A landscape with many valleys, sampled at points; each row gives a point and its height.
From any point a ball rolls to the lowest of the 2 points nearest to it. It stops when none of these is lower. Distance is the straight distance between rows; heights are no part of it.
q_997: [5, 20, 6, 2, -12, 3, 9, 10, -10, 26, 8, -30, 12, 7, -1, -16, -2, -1, 22, -12, -17, -26, -1, 20, 7, 24, 8, -8, 9, -20, 16, -25, 17, -13, -4, -5, 15]  (h 5.0)
q_904: [40, -31, -23, -22, -4, -3, -4, -29, 12, -17, 2, 26, 8, 5, 22, 21, -6, -12, -14, -7, 1, -13, -1, -1, 6, -38, -2, 11, -1, 21, 7, 0, 0, 25, -5, 6, 14]  (h 46.4)
q_856: [4, 1, -2, -7, 3, 3, -10, -18, 10, 5, -8, -2, 14, -5, 16, -7, 3, -6, 16, -9, -1, 17, 9, -9, -12, 11, -9, -3, 35, 0, 13, -34, -13, -21, -10, -21, 17]  (h 63.5)
q_95: [-14, 22, 19, 32, 5, -4, -4, 15, -7, -2, -1, -12, -15, 16, 1, -19, -24, -1, 19, 28, 7, 8, -14, 5, -14, 23, 32, -10, -27, -7, -13, 14, 5, 6, 33, 9, -24]  (h 27.0)
q_432: [18, 8, -31, -1, -5, -18, 7, 15, 15, 6, 2, -5, 29, -8, 1, -9, 17, 18, 5, -4, -12, 16, 21, -11, 8, 11, -1, 11, 37, 6, 24, -9, -9, 6, -34, -12, 10]  (h 51.8)
q_806: [6, 1, -8, 26, 9, 11, 0, -19, -42, 2, 1, -28, -2, 11, 17, -12, -12, -26, 14, 29, -18, 2, 26, -26, 0, 59, 16, 3, 32, -18, -4, -10, -16, -49, 0, 16, 11]  (h 38.7)
q_798: [18, -20, -5, -18, 16, -6, -11, 1, 14, 6, -12, -7, 3, -3, 2, 19, -9, -8, -6, -32, 0, 6, -19, -18, -5, -31, -3, 7, 36, 21, 10, -9, -2, -5, 2, -28, 43]  (h 68.5)
q_44: [-7, -6, 1, -28, 8, -5, -4, 34, 22, -4, 11, 15, -16, -5, 3, 7, 0, -2, -24, -39, 7, -17, -20, 4, 22, -32, -3, 9, -24, 10, -3, 18, 31, 28, -5, -9, 15]  (h 59.1)
q_649: [18, -4, -16, -17, 11, 6, -6, -23, -6, 8, -24, -1, -23, 2, 29, 3, -3, -29, 4, 1, 6, -8, -5, 3, 19, 3, 3, -28, 6, 17, 17, -20, -7, -32, 2, 4, 29]  (h 60.3)
q_459: [25, -1, -42, -9, -14, -11, 14, 5, 27, -6, 0, 9, 28, -5, 4, 0, 10, -3, 3, -3, -10, 10, 6, 3, 3, -8, -4, 16, 25, 14, 28, -5, -4, 6, -44, -7, 5]  (h 53.2)
q_658: [-13, 11, -26, -31, 4, -3, 1, 47, 23, 13, 5, -6, -6, -3, 10, 9, 8, -4, -21, -24, 9, -4, -21, -2, 23, -22, -4, -2, -27, 9, 2, 19, 25, 17, -16, -8, 11]  (h 61.5)
q_656: [-26, 1, 7, -15, 11, 10, -15, 0, 6, 0, -7, 19, 4, -7, -8, 5, -15, 21, -19, 11, 6, 18, 3, -11, -13, 0, 2, 5, 5, -9, -9, 18, -12, -5, 4, -7, -8]  (h 26.6)
q_323: [20, -7, -2, -32, 5, 1, 11, -10, 19, -5, 22, 36, 3, 5, -10, 7, 3, -18, 1, -29, -3, -22, -3, 15, 3, -33, -18, 5, -32, -24, -1, -15, 14, 14, -6, -2, 5]  (h 36.4)
q_892: [20, -1, -38, -12, -19, -5, 7, -8, 25, 0, -1, 13, 19, 1, 3, 11, 4, 3, 2, 1, -8, -13, 8, 4, 11, 0, -8, 10, 6, 18, 18, 17, 3, 10, -26, 9, -1]  (h 54.3)
q_325: [-6, 4, -10, 14, -9, 12, 14, -17, -14, -5, -14, -6, 3, -1, -5, -7, 9, -2, 7, 8, -4, 8, 8, -1, 2, 8, -14, -1, 22, 3, 14, 8, -14, -24, -10, -3, 1]  (h 39.5)
q_173: [-9, 21, -32, -10, 0, 1, 7, 15, 3, 25, -12, -35, 11, -15, -16, 0, 14, 10, 0, 1, -10, 1, 6, 23, 8, 16, -9, -2, 8, -26, 20, 2, 3, -34, -22, 6, 7]  (h 43.6)
q_479: [-28, 24, 5, 11, -4, 15, -17, 18, 5, 3, -4, -11, 0, 4, 4, -9, -16, 23, 3, 22, 9, 6, 2, 13, -9, 10, 0, 2, -21, -24, -4, 24, 2, -2, 0, 1, -5]  (h 34.0)
q_120: [6, 14, 3, -12, 0, -3, 5, 8, 12, 31, -7, -10, 2, -5, -7, -13, 11, -8, 14, -21, -6, -21, -11, 16, 7, 13, 2, -11, 0, -6, 20, -19, 13, -10, -6, -15, 21]  (h 9.5)
q_416: [6, -3, -5, 25, -29, 1, 2, -8, -17, -10, -3, -19, 38, 3, -4, 4, -2, 16, 4, 34, -13, -2, 27, 16, -24, 18, 13, 20, 3, -23, -3, 9, 7, 6, -13, 19, -38]  (h 13.7)
q_696: [-6, -21, -28, 3, 8, -7, 8, -3, 0, 5, -2, -21, -3, -1, -11, 14, 1, 10, -18, 0, -10, 25, -12, -18, -6, -4, -14, 5, 42, 30, 11, 8, -16, -14, 1, -16, 12]  (h 16.0)
q_857: [9, 10, 1, -20, -1, 5, 6, -10, 6, 6, 10, 11, 0, -4, -9, -5, 8, -5, 9, -24, -4, -29, -2, 25, 8, -17, -15, -14, -30, -31, 2, -15, 20, 0, -3, -3, -2]  (h 33.3)
q_759: [-19, 22, 3, 11, 10, 2, 17, 32, -9, 8, 3, -17, -8, 0, -13, -9, 3, -8, 1, 1, 5, -4, -29, 36, 6, -5, 14, 2, -54, -7, -13, 14, 19, -12, 15, 10, -30]  (h 37.1)
q_932: [9, 10, -10, -15, -7, 2, 13, -2, 3, 5, 23, -1, -7, 15, 12, -5, 11, -17, 0, -29, 6, -27, -17, 19, 13, -20, -17, -24, -39, -11, 10, -4, 15, -6, -4, -12, -3]  (h 36.2)
q_72: [4, -12, 9, -26, 5, 2, -1, -6, 12, 6, 9, 26, -3, 17, -4, 4, -22, -7, -13, -20, 3, -24, -5, -16, -7, -23, 2, -17, -13, 5, -7, -10, 6, 17, 8, -7, 0]  (h 21.0)
q_441: [15, -4, -26, -5, -11, 5, 5, -18, 2, -2, -11, 13, 8, -11, 2, 5, 9, -7, -2, 3, -2, -7, 8, 14, 26, 4, 10, -12, 7, 15, 12, -1, 0, 15, -3, 9, -11]  (h 55.6)
q_890: [16, 6, -26, 6, 5, -14, 9, 5, -11, 30, 3, -26, 4, -4, -3, -12, 8, 12, 15, 1, -32, 7, 22, -9, 8, 39, 2, -5, 41, -7, 32, -16, -4, -32, -14, 4, 27]  (h 48.1)
q_659: [1, -5, 16, 6, 2, 7, 4, -18, 2, -13, -14, 12, -11, -12, -5, 8, 22, -9, 9, -21, 0, -1, -3, 10, 7, -16, -31, 6, 2, -8, 11, -7, -3, -5, 0, -13, 12]  (h 39.6)
q_335: [-1, 4, 19, -8, 1, 3, 10, 3, 21, -3, 18, 16, -12, 4, -13, -12, 8, 10, 6, -7, -8, -26, -1, 3, 1, -17, -14, -10, -35, -19, -21, -8, 19, 20, 11, 6, -11]  (h 29.0)
q_952: [11, 8, 8, -10, 5, 8, 8, -4, -8, 11, -5, 0, -14, 17, 14, -8, -1, -25, 4, -22, 9, -22, -23, 20, 7, -2, 4, -26, -34, 8, -1, -13, 9, -10, 16, -9, 6]  (h 39.0)
q_54: [-11, -14, 40, 47, -16, 4, -16, 5, -3, -7, -5, -4, 0, 2, -14, -15, -6, -2, 4, 28, 29, 20, 20, -15, -32, 5, 22, 9, -18, -40, -28, 9, -16, 22, 32, 15, -27]  (h 12.6)
q_886: [-13, -18, 2, -19, 8, -15, 1, 19, 15, -7, 26, 31, -19, -13, -18, 15, -5, 0, -16, -28, 0, -13, -9, 2, 25, -30, -8, 13, -40, -1, -22, 14, 29, 38, 4, 16, 8]  (h 56.5)
q_236: [11, -3, 17, 18, -10, 3, -2, -23, 0, -27, -11, 12, -13, 0, 14, -3, 20, -10, 12, -13, 8, 6, 1, -9, -1, -16, -14, 3, 24, 14, 11, -4, -17, -4, 0, -17, 17]  (h 41.4)
q_473: [-4, -21, 34, -9, 5, 0, 5, 17, 8, -21, 9, 38, -2, -13, -10, -3, 9, 21, -14, -7, 10, 11, 0, -11, -11, -20, -18, 27, -2, 3, -18, -9, -6, 41, -1, 2, 2]  (h 27.3)
q_834: [-25, 20, 4, -8, 5, 15, -21, 9, 17, 1, 1, 18, 5, -2, -3, 6, -12, 28, -3, 13, 3, 6, -6, 4, -2, -6, -8, -2, -22, -27, 0, 25, 2, 8, 1, 4, -13]  (h 30.4)
q_16: [15, -2, -30, 3, 1, 4, 2, -26, -12, 9, -7, -11, -21, 1, 21, 8, -1, -19, 3, 11, -1, 0, -4, 12, 35, 21, 10, -31, 4, 20, 12, -1, -9, -29, 6, 12, 16]  (h 58.8)
q_948: [-20, -5, 14, 26, -4, 5, -19, -34, -18, -7, -18, -1, -9, -11, 5, 3, 7, -13, 3, 28, 20, 26, 14, -12, -5, 20, 1, -5, 17, 10, -21, -10, -22, -1, 24, 3, -26]  (h 24.6)
q_105: [22, 4, -17, -19, -2, -2, -1, 0, 19, 4, 6, 10, -10, 20, 23, 13, -11, -17, -8, -23, 1, -14, -10, -15, 0, -26, -1, -11, 5, 16, 25, 7, 9, -2, -11, -20, 30]  (h 14.4)
q_650: [-14, -16, -3, -28, 20, 0, -7, 1, 9, -9, 6, 25, 4, -6, -3, 13, -7, 16, -25, -8, 4, 18, -4, -13, -10, -23, -8, 8, 10, 16, -5, 2, -10, 10, -3, -7, 11]  (h 23.5)
q_433: [-32, 10, 10, -34, 20, 5, -7, 26, 6, 32, 18, -2, -20, -26, -16, -1, 1, 8, -4, -31, 9, -5, -20, 20, 24, 13, -13, 7, -47, -28, -20, -12, 31, 10, 10, 3, 8]  (h 22.4)
q_691: [27, -30, -7, -29, 6, -6, -16, -12, 10, -5, -2, 9, -4, 0, 10, 33, -21, -3, -22, -6, -3, -2, 7, -10, -5, -38, -6, 17, 9, 34, -15, 12, 0, 30, 6, -2, 13]  (h 48.2)
q_561: [-5, -5, -11, 16, 17, 10, 5, -17, -18, -4, -4, -2, 18, 11, 10, -5, -12, -7, -6, 29, -7, 10, 8, -28, -29, 26, 15, -12, 24, 9, -12, -13, -6, -28, -13, 1, -19]  (h 23.7)
q_17: [8, 14, -38, -2, -4, -14, 15, 23, -7, 36, -3, -37, 7, -5, -12, -10, 11, 13, 10, -7, -17, -2, 3, 13, 15, 35, -5, -11, 10, -14, 29, -2, 9, -31, -14, 10, 31]  (h 45.8)
q_757: [0, 10, 15, 50, -12, 4, 5, 12, -6, -13, -3, -30, 10, 19, 3, -2, -1, -5, 14, 16, -9, -15, -8, 21, -9, 12, 42, 7, -42, -41, -16, 6, 19, 4, 35, 28, -46]  (h 15.9)
q_357: [-7, 1, 10, 31, -2, 10, -11, -31, -31, 8, -8, -27, 18, 8, 13, 1, -1, -28, 18, 19, 2, -2, 21, -20, -13, 50, 28, -8, 34, -1, -18, -25, -11, -41, 11, 0, 1]  (h 35.1)
q_667: [7, -5, -8, -3, 10, 10, 11, -3, -24, -10, -5, -4, -28, -2, 3, 13, -8, -13, -12, -11, 6, 6, -21, 30, 7, -21, 4, -9, -37, 12, -7, 25, 6, -21, 26, 10, -11]  (h 42.8)
q_902: [16, 10, 11, 15, -18, -1, 19, 9, -24, 3, 9, -33, 17, 12, -1, -17, 1, -2, 19, 14, -14, -25, 8, 22, 5, 21, 28, -4, 6, -16, 5, -26, 17, -4, -2, -3, -14]  (h 9.6)
q_21: [-28, -8, 42, -2, 5, 4, -7, 21, 8, -14, 10, 28, 12, -22, -18, -7, 12, 30, -4, -3, 16, 19, 11, -5, 0, 3, -7, 25, -10, -20, -28, -6, -5, 31, -9, 8, -7]  (h 24.3)
q_685: [20, -11, 13, 6, -11, -2, 13, 0, 25, -22, 9, 26, -9, 11, -9, -8, 11, 7, -1, -10, -7, -32, 0, 10, 7, -13, -11, -7, -35, -5, -14, 1, 3, 34, 16, 20, -9]  (h 25.2)
q_746: [9, 6, 24, 14, -22, -8, 11, 8, -12, 0, 10, -22, 8, 13, -2, -19, 1, 9, 12, 8, -2, -36, 5, 19, 14, 11, 30, -9, -12, -10, -2, -31, 13, 24, 14, 12, -20]  (h 14.2)
q_135: [-8, -15, 4, 3, 7, -4, -3, -4, -11, -6, -1, -1, -5, 3, -4, 1, -3, 6, -23, -2, -1, 28, 1, -29, -15, -5, -5, 1, 42, 35, 3, 7, -25, -5, -8, -22, 18]  (h 18.4)
q_821: [-15, 13, 14, 10, -6, 12, 1, 1, -1, 1, -13, -6, -2, -6, -13, 0, 18, 9, 4, -8, 7, 5, 0, 13, -4, 1, -20, 9, 4, -15, 11, 10, -3, -11, -7, -8, -1]  (h 37.7)
q_728: [-1, -20, 15, -13, 9, -9, -2, 12, 13, -4, 14, 25, -22, -4, -18, 8, -18, 18, -16, -8, 4, -5, -15, -5, -2, -29, 1, 11, -34, 5, -17, 17, 7, 36, 19, 13, -3]  (h 53.5)
q_871: [13, -4, -11, 11, -24, 2, 10, -21, -23, -14, 5, -21, 40, 5, 1, -1, -8, 10, 7, 21, -17, -10, 33, 6, -14, 21, 17, 2, 26, -19, 5, -9, 3, -4, -15, 18, -22]  (h 16.3)
q_570: [-13, -34, 44, -20, 16, -3, -16, 18, -1, -15, 13, 27, -19, -16, -9, 13, -2, 13, -12, -29, 14, 11, -5, -28, 0, -25, -15, 23, 0, 7, -17, -4, -7, 31, -2, -6, 21]  (h 30.1)
q_721: [-10, 16, 2, -27, 4, 7, -6, 26, 25, 3, 11, 15, 12, -1, 3, -2, 7, 13, -4, -13, 5, -12, 2, 0, 7, -7, -5, 9, -9, -15, 6, -4, 11, 19, -20, -11, 13]  (h 20.4)
q_55: [4, 15, 8, 13, -4, -4, -18, 3, -5, 1, -5, -1, -27, -2, 17, 0, -6, 2, 12, 15, -1, -3, 14, -5, 2, 5, 9, -14, 5, 19, 10, 11, -7, 1, 1, -1, 7]  (h 39.1)
q_414: [4, 14, -10, 22, 3, -3, -1, -6, -31, 8, 0, -23, -12, 3, 13, -16, -6, -5, 11, 26, -25, 8, 16, -11, 5, 46, 1, -8, 21, -7, 9, 14, -15, -37, -4, 13, 9]  (h 41.7)
q_853: [-11, -1, 23, 31, -7, 2, 16, 8, -12, -19, -15, -24, 16, 6, -16, 4, 6, -6, 4, 12, 4, -17, -3, 21, -9, -3, 19, 13, -32, -38, -18, 5, 14, -1, 24, 25, -44]  (h 12.0)
q_65: [13, -5, 17, 7, -22, -4, 13, -5, 7, -20, 9, 22, 5, 12, -4, -13, 17, 6, 11, -4, -4, -21, 2, -3, 4, -6, 2, 0, -3, 11, 2, -15, -7, 24, 7, 9, -16]  (h 22.2)
q_345: [-18, 23, -10, -10, 7, -6, 6, 25, 5, 32, 11, -21, -16, -13, -4, 7, 13, -3, -8, -20, 5, 2, -33, 38, 14, 3, -5, -5, -57, -8, -11, 12, 26, -5, 13, 4, -16]  (h 33.0)
q_333: [-11, 27, -15, -9, 0, 2, 12, 29, 19, 4, 16, -13, 26, 11, -5, -11, 3, 19, 8, -4, -3, -10, -15, -1, -2, 0, -6, 6, 3, -14, 11, 6, 7, 0, -33, -16, 4]  (h 18.5)
q_126: [-30, 28, 29, 22, -6, 11, -27, 15, -13, 13, -1, -15, -13, 2, 8, -16, -24, 7, 11, 28, 17, 18, 8, -11, -18, 24, 13, 2, -4, -27, -2, 18, -10, 1, 0, -3, 9]  (h 38.3)
q_710: [17, 4, -32, 9, -2, -19, 13, -8, -8, 5, 13, -11, 20, -4, -5, -10, 8, 9, 7, 1, -25, 18, 14, -16, 2, 33, 1, 4, 45, 11, 18, -8, -11, -8, -20, -6, 1]  (h 50.2)
q_779: [1, -5, -12, -25, -5, 9, 5, -5, 29, -11, 13, 30, 7, 0, -15, 13, -2, 4, -11, -21, -3, -17, -10, 10, -2, -30, -28, 11, -23, -14, -6, 14, 8, 10, -15, 5, 1]  (h 38.8)
q_150: [-23, -16, 42, -1, 22, 0, -16, -1, -17, 11, -11, 5, -21, -4, -18, 1, -13, -6, -4, 3, 14, 10, -13, -13, -18, -2, 5, 2, 1, 16, -18, -13, -15, -14, 21, -4, 1]  (h 28.5)
q_125: [2, -28, -19, 8, -7, -9, 13, -28, -3, -21, -8, 7, 12, -3, -4, 16, 8, 2, -17, 22, -7, 10, -10, -1, 2, -3, -12, 17, 28, 33, -6, 7, -15, 11, 3, 2, -19]  (h 10.7)
q_533: [-35, 13, 1, -35, 9, 10, -8, 31, 26, 10, 28, 3, 3, -15, -8, 5, 12, 7, -6, -22, 9, -11, -15, 8, 25, -6, -9, 9, -33, -33, -4, -5, 19, 23, -12, 8, 16]  (h 14.1)
q_467: [12, -2, -13, -18, -2, 2, 1, -8, 10, 5, 1, 15, -3, 21, 2, 8, -16, -4, -8, -4, -6, -15, -6, -13, -1, -20, 8, -22, -2, 21, 9, 7, -1, -3, 1, -10, 0]  (h 17.6)
q_616: [-15, -26, 47, -4, 17, -8, -4, 11, -2, -4, -5, 12, -28, -11, -18, 7, -5, 4, -11, -20, 16, 9, -12, -10, 2, -19, -10, 13, 4, 18, -18, -6, -2, 7, 19, 3, 12]  (h 32.0)
q_877: [3, -5, -26, -4, -15, -6, 20, -20, 8, -11, -4, 17, 24, -9, -23, 18, 7, -1, -8, 21, -6, 4, -3, 19, -11, 0, -7, 19, 4, 20, -13, 9, -7, 11, -13, 22, -28]  (h 7.7)
q_372: [-7, 4, 29, -4, -5, -8, -11, 0, -7, -1, 6, 11, 4, -7, -4, -11, -1, 19, 1, 18, 9, 6, 31, -4, -19, 13, 11, -5, 0, 5, -18, -13, -14, 21, 2, -2, -25]  (h 16.8)
q_26: [-2, -26, -34, -3, 11, -2, 19, -9, 0, -6, -12, -4, 7, -7, -15, 15, 11, 2, -20, 13, -8, 17, -11, 1, 11, -9, -21, 3, 28, 23, 0, 2, -8, -12, -5, -6, -16]  (h 13.2)
q_998: [4, 15, 11, 7, 4, 6, 0, 0, -15, 6, -9, -3, -22, 7, 13, -13, 1, -12, 10, 10, 9, -3, -8, 7, -1, 7, 7, -29, -12, 17, 10, 6, 5, -20, 6, -3, 12]  (h 36.3)
q_503: [-10, 0, 25, 18, -6, 7, -11, -25, -19, -6, -18, -6, -6, -9, 4, -5, 7, -9, 9, 22, 12, 3, 18, -2, 1, 23, 10, -15, 23, 9, -6, -28, -14, -11, 6, 4, -8]  (h 28.6)
q_436: [-17, 22, 29, 20, -9, 0, -25, 17, -9, 6, -1, -3, -28, 9, 13, -13, -9, 1, 16, 13, 8, 7, 23, -22, -10, 20, 1, -8, 9, 7, 5, 14, -19, 3, -7, -4, 13]  (h 42.1)
q_845: [26, -2, 3, 9, -10, -1, -5, -26, 13, -32, -5, 24, -2, 8, 30, -3, 6, -9, 20, 3, 11, 11, 12, -7, -7, -13, -19, 13, 30, 18, 12, -13, -19, 14, -19, -13, 17]  (h 43.0)
q_480: [8, -28, 24, -19, 11, -12, -20, 2, 9, -8, 8, 18, -29, -1, 1, 22, -25, 5, -20, -8, 1, 1, 2, -20, -3, -35, 4, 7, -8, 21, -19, 17, 5, 31, 23, 14, 10]  (h 50.7)
q_816: [40, -10, -9, -16, -3, -2, -12, -31, 25, -30, -3, 33, 9, 5, 23, 11, -1, -13, 11, -11, 5, -2, 2, 1, -8, -28, -17, 8, 7, 14, 11, -9, -4, 10, -6, -10, 16]  (h 44.8)
q_758: [20, -34, 2, -12, 22, -4, -19, 2, 8, -11, -8, -15, 3, -8, 4, 32, -10, -2, -13, -37, 6, 9, -2, -10, 10, -45, -9, 32, 32, 19, 3, 3, 0, 8, 14, -23, 35]  (h 69.7)
q_909: [-9, -27, 9, -6, 7, -10, -13, -10, -5, -19, -4, 8, 0, 0, 5, 13, 4, 5, -21, -8, 8, 27, 5, -20, -6, -22, -13, 15, 36, 41, -14, -1, -13, 13, -3, -16, 9]  (h 20.8)
q_244: [3, 7, -14, 12, -27, -6, 5, -10, 1, -10, -7, 5, 29, -3, -23, 8, 6, 15, 0, 25, -13, -6, 8, 16, -13, 15, 0, 15, 0, -1, -11, 25, -3, 8, -5, 25, -41]  (h 10.5)
q_505: [6, 22, -40, -2, 4, -8, 27, 31, 11, 1, 15, -6, 11, 22, 1, -3, 7, 6, -8, -6, -14, -13, -19, -9, 2, -10, -7, 2, -2, 2, 25, 29, 1, -14, -38, -3, 15]  (h 14.3)
q_824: [13, 1, -34, -8, -16, 1, 9, -16, -11, 6, -2, -1, -16, 0, 3, -2, 6, -12, -1, -2, 1, -14, -11, 18, 45, 15, 12, -25, -13, 9, 17, 7, 4, -11, 3, 12, -2]  (h 57.2)
q_753: [4, 1, -14, 1, 3, 1, 6, -18, -4, -3, -1, 19, 13, 19, 7, -2, -21, -2, 0, 23, -16, 0, 5, -18, -13, 3, 14, -11, 7, 18, -2, 14, -3, -12, -8, 4, -12]  (h 20.9)
q_979: [-19, -2, 28, -22, 22, 9, -7, -1, 2, 12, 5, 17, -11, 2, -7, 0, -22, -8, -11, -3, 6, -11, -9, -12, -17, -12, 10, -22, -13, 7, -18, -15, -5, -3, 14, -3, -4]  (h 24.5)
q_261: [-9, 4, 12, 8, 12, 15, 10, 1, -20, -2, -18, -8, -20, -18, -10, 3, 6, -10, 1, -1, 12, 4, -18, 32, 1, -3, 6, -3, -42, -8, -3, 12, 6, -20, 29, 4, -20]  (h 40.4)
q_354: [-8, 21, -30, 8, 7, -8, 27, 23, -8, 9, 6, -11, 1, 8, -11, -6, -3, 8, -5, 15, -19, 8, -7, -10, 6, 12, -4, 5, 2, 2, 15, 39, -5, -24, -18, 9, -1]  (h 17.8)
q_359: [-25, 9, -7, -22, 10, -2, -6, 21, -1, 39, 4, 0, -21, -20, -13, 5, -3, 3, -9, -20, 7, 8, -28, 28, 18, 1, -7, -5, -42, -10, -11, 15, 16, -13, 26, 3, 5]  (h 28.9)
q_145: [17, 13, -40, -17, 4, -2, 10, 23, 21, 14, 14, -9, 0, 19, 20, -3, 3, -8, -1, -32, -10, -9, -22, -10, 5, -20, -10, -11, -15, -2, 26, 19, 15, -17, -18, -21, 20]  (h 9.4)
q_43: [-4, 13, 25, 27, -4, 0, -10, 2, -11, -8, -1, 7, 1, 4, -1, -12, -17, 6, 14, 37, 5, 0, 13, 3, -16, 17, 24, -4, -9, -2, -8, 7, -3, 18, 19, 13, -27]  (h 21.7)
q_337: [14, 6, 29, 14, -18, -5, 10, 23, 8, -7, 13, -6, 0, 7, -3, -21, 12, 12, 21, -4, -2, -22, 7, 6, -2, -4, 11, 4, -4, -8, -9, -19, 9, 40, 5, -1, -14]  (h 18.8)
q_521: [-8, 6, -8, 24, -3, -4, -2, -21, -16, -2, -7, -11, -12, 3, 11, 0, 0, -7, 7, 12, -11, 17, 12, -23, -3, 26, -15, -1, 39, 16, 12, 19, -23, -25, -9, -10, 16]  (h 41.2)
q_900: [-11, -12, 34, 0, -11, -3, -16, 8, -2, -11, 10, 17, 11, -14, -1, -14, 2, 21, -3, 15, 15, 11, 36, -4, -19, 9, 5, 6, -3, -25, -33, -21, -3, 38, -6, 2, -10]  (h 20.5)
q_48: [-12, -2, 20, 41, -19, 2, -20, -23, -19, -2, -17, -3, 5, -2, -8, -9, -8, -10, 1, 36, 27, 35, 25, -14, -22, 9, 6, 8, 5, -21, -26, 7, -18, 17, 21, 6, -31]  (h 18.6)
q_311: [-7, 3, 17, 16, -4, 13, -6, -17, -26, 11, -16, -27, 16, 4, 4, -6, -2, -6, 12, 21, 1, 4, 21, 1, -8, 29, 19, -8, 15, -16, 0, -11, 1, -24, 5, 2, -9]  (h 31.9)
q_578: [-12, -13, 40, 44, -11, 10, 4, -2, -12, -8, -15, -8, 16, 1, -12, -9, 9, -3, 2, 19, 10, 6, 16, -1, -21, 3, 19, 16, -17, -40, -24, -4, 6, 11, 22, 18, -34]  (h 7.8)
q_727: [9, -5, -21, -5, 12, -19, -10, -26, 15, -4, 1, 0, 17, -10, 16, 3, 17, -2, -3, -11, -3, 43, -2, -23, -8, 6, -11, -1, 54, 15, 15, -37, -18, -11, -9, -29, 16]  (h 65.2)
q_879: [10, 7, -18, -7, 9, 8, -21, -20, 3, 3, -18, -4, -15, -1, 29, 3, 6, -22, 17, 1, 1, 5, 6, -3, 2, 5, -12, -22, 19, -2, 22, -21, -13, -32, -10, -10, 29]  (h 61.8)
q_543: [18, -22, -28, -19, 23, -20, -6, 1, 23, 1, 1, -13, 14, -10, 15, 20, 5, -3, -7, -27, -3, 30, -12, -27, -3, -22, -3, 8, 49, 23, 16, -26, -11, -2, -6, -28, 32]  (h 67.0)
q_921: [-3, 28, 0, 24, 3, 12, 10, 14, -25, 6, 1, -15, -13, 12, 12, -16, -14, -6, 15, 20, -1, -16, -14, 4, 4, 13, 18, -17, -33, 0, 2, 14, 12, -9, 16, 6, -14]  (h 32.4)
q_636: [-8, 2, -30, 7, -3, 3, 16, -4, -22, 12, -22, -27, 10, -10, -8, -7, 6, 0, -4, 18, -11, 8, -6, 12, 7, 28, -2, -6, 16, -6, 15, 1, 0, -36, -3, 7, -11]  (h 41.3)

For each start below, name the point where the ball stops.
q_261: q_533
q_335: q_997
q_758: q_821
q_436: q_877
q_616: q_145
q_909: q_877
q_806: q_578
q_886: q_821
